A landscape with many peaks, sampled at points; each row gives a point and its height.
From any point a climber steps to the highest of the 6 points nearest to it. It stops when none of these is higher. Distance is the straight distance between rows; heights are no part of it.
(51): [ 48 -16   8 -14  -4   6  -7 -22]  h=474
(481): [-11   4 -21  25   3 -12  26  31]  h=382
(194): [ 21  82  32  42  57 -62 -16  51]  h=633
(515): [ -3  15   8  39   2 -30  -5  24]  h=630
(477): [ 51   3  47 -19 -12 -18 -14 -12]  h=150
(601): [ 40  85  34   8  29 -49 -17  -1]  h=565
(767): [ 23 -34  -6 -62 -20  37  -8 -22]  h=590
(451): [-36 -76 -32 -24 -23  61 -14 -36]  h=573
(25): [ 31  10  36   6  -8  -6 -13 -26]  h=52
(636): [-18 -45  -7 -34 -27  55 -12 -39]  h=592
(582): [-13  99  29  51  36 -26  18  53]  h=612
(53): [ 54 -37   2 -42  -7  12 -13 -16]  h=560
(10): [-40  11 -27  15 -13  14  45  17]  h=464
(612): [ 27  -7  -2 -10   6   0  -6 -35]  h=325
(323): [-7 28 -4 62 11  1 25 32]  h=549
(268): [-63 -43 -46  36 -14  58  48   1]  h=450
(52): [-43 -90 -45 -18 -15  54 -10 -22]  h=551
(808): [ 75  42  43 -35   9 -62 -33  -5]  h=353
(479): [-40 -20 -16  -5 -22  11  35  16]  h=372
(550): [  1  -2   5  17  11 -24 -11 -22]  h=79
(797): [ 72  21  50 -61   3 -52 -47 -34]  h=323
(490): [-43 -69 -18 -13  -9  40  -7 -24]  h=550
(173): [ 11 -68   1 -68 -46  59 -31 -19]  h=578
(641): [-35  39 -33  55  21   7  37  20]  h=507
(301): [-11  51  26  69  10  -9  21  32]  h=585
(424): [ -6  52  35  46   9 -22   6  46]  h=587
(523): [-41 -84 -64 -38 -24  74 -10 -40]  h=546
(313): [ 42 -12  18 -15  -7   6 -10 -24]  h=366
(289): [ -7  32  36  25   5 -40 -13   6]  h=333
(202): [-12  -6 -18 -13   8  -4   2 -20]  h=362
(687): [-10  16 -25  38  11   0  35  30]  h=473
(90): [ 87  42  47 -21  22 -75 -54 -14]  h=371
(620): [ -9  -9 -19   7   7 -18   2   6]  h=193
(66): [ 41 -49  -8 -71 -15  14 -30 -17]  h=577
(162): [  1 -93 -67 -63 -45  96 -24 -33]  h=386
(815): [ 32  83  29  28  53 -58 -26  10]  h=616
(157): [  2  29  37  20   0 -27 -17 -15]  h=124
(349): [-35 -21 -19 -22 -14  -6  12   4]  h=611
(3): [ 98  40  55 -25  24 -70 -54 -33]  h=350
(785): [ 15 105  26  56  61 -36  13  64]  h=605
(677): [-1 23 -5 51 11 -6 25 31]  h=518
(55): [ 60  20  53 -42  -6 -47 -33  -5]  h=278
(353): [ -7  35  25  53   4 -20   4  44]  h=554
(431): [  3  81  33  15  28 -52 -21   7]  h=593
(567): [-22  -7 -24  -5  -5  -7  21  17]  h=335
(627): [-73 -55 -75  24  -8  65  50  -8]  h=433
(273): [-93 -55 -83  17  -3  56  52  -9]  h=429
(427): [-30 -23 -19 -30  -8   6   7 -20]  h=511
(437): [ 73  86  43  15  28 -51 -25  -2]  h=570
(58): [-104  -52  -88   41    8   33   55   21]  h=448
(316): [ 24 -16  -8 -38  -5  28   5 -26]  h=604
(314): [  6  76  29  20  33 -60 -14  30]  h=617
(57): [-12 -26  -5 -50 -17  36   4 -31]  h=586
(270): [ 51   5  56 -42 -11 -40 -34 -13]  h=267
(408): [-46 -57 -21  -4 -25  33  21   8]  h=595
(488): [ 67  39  50 -28   1 -50 -21   4]  h=303
(287): [-46  33 -31  27   4  16  47  16]  h=487
(447): [-98 -37 -50  61  -3  26  46  13]  h=465
(161): [ 15 -92 -20 -54 -45  79 -31 -26]  h=529
(589): [ 79  69  38  -2  20 -44 -23   4]  h=486
(224): [ -5  65  31  25  24 -48  -8  36]  h=607
(5): [-88  -5 -28  43  -9  25  44  12]  h=470
(149): [ 58 -12  56 -26 -10 -21 -26 -12]  h=240
(108): [-45 -73 -57   6 -19  68  36   5]  h=449
(87): [ 26  59  42   0  -1 -27 -12 -14]  h=207
(770): [-43 -92 -63 -15 -18  58   8   0]  h=513
(253): [ 51 -43  27 -40  -5 -10 -48 -31]  h=428
(611): [-56 -33 -19  24 -28  44  49   8]  h=447
(283): [-20  76  32  53  18 -14  18  50]  h=602
(783): [ 49  -9  53 -47  -6 -35 -46 -33]  h=324
(360): [-20   3 -29   8   0  -2  32  25]  h=387
(779): [-46 -95 -66 -31 -21  62  -3 -14]  h=537

For each start below, name the point where the climber stops.
(477) => (316)
(490) => (349)
(55) => (194)
(488) => (194)
(108) => (349)
(270) => (316)
(601) => (194)
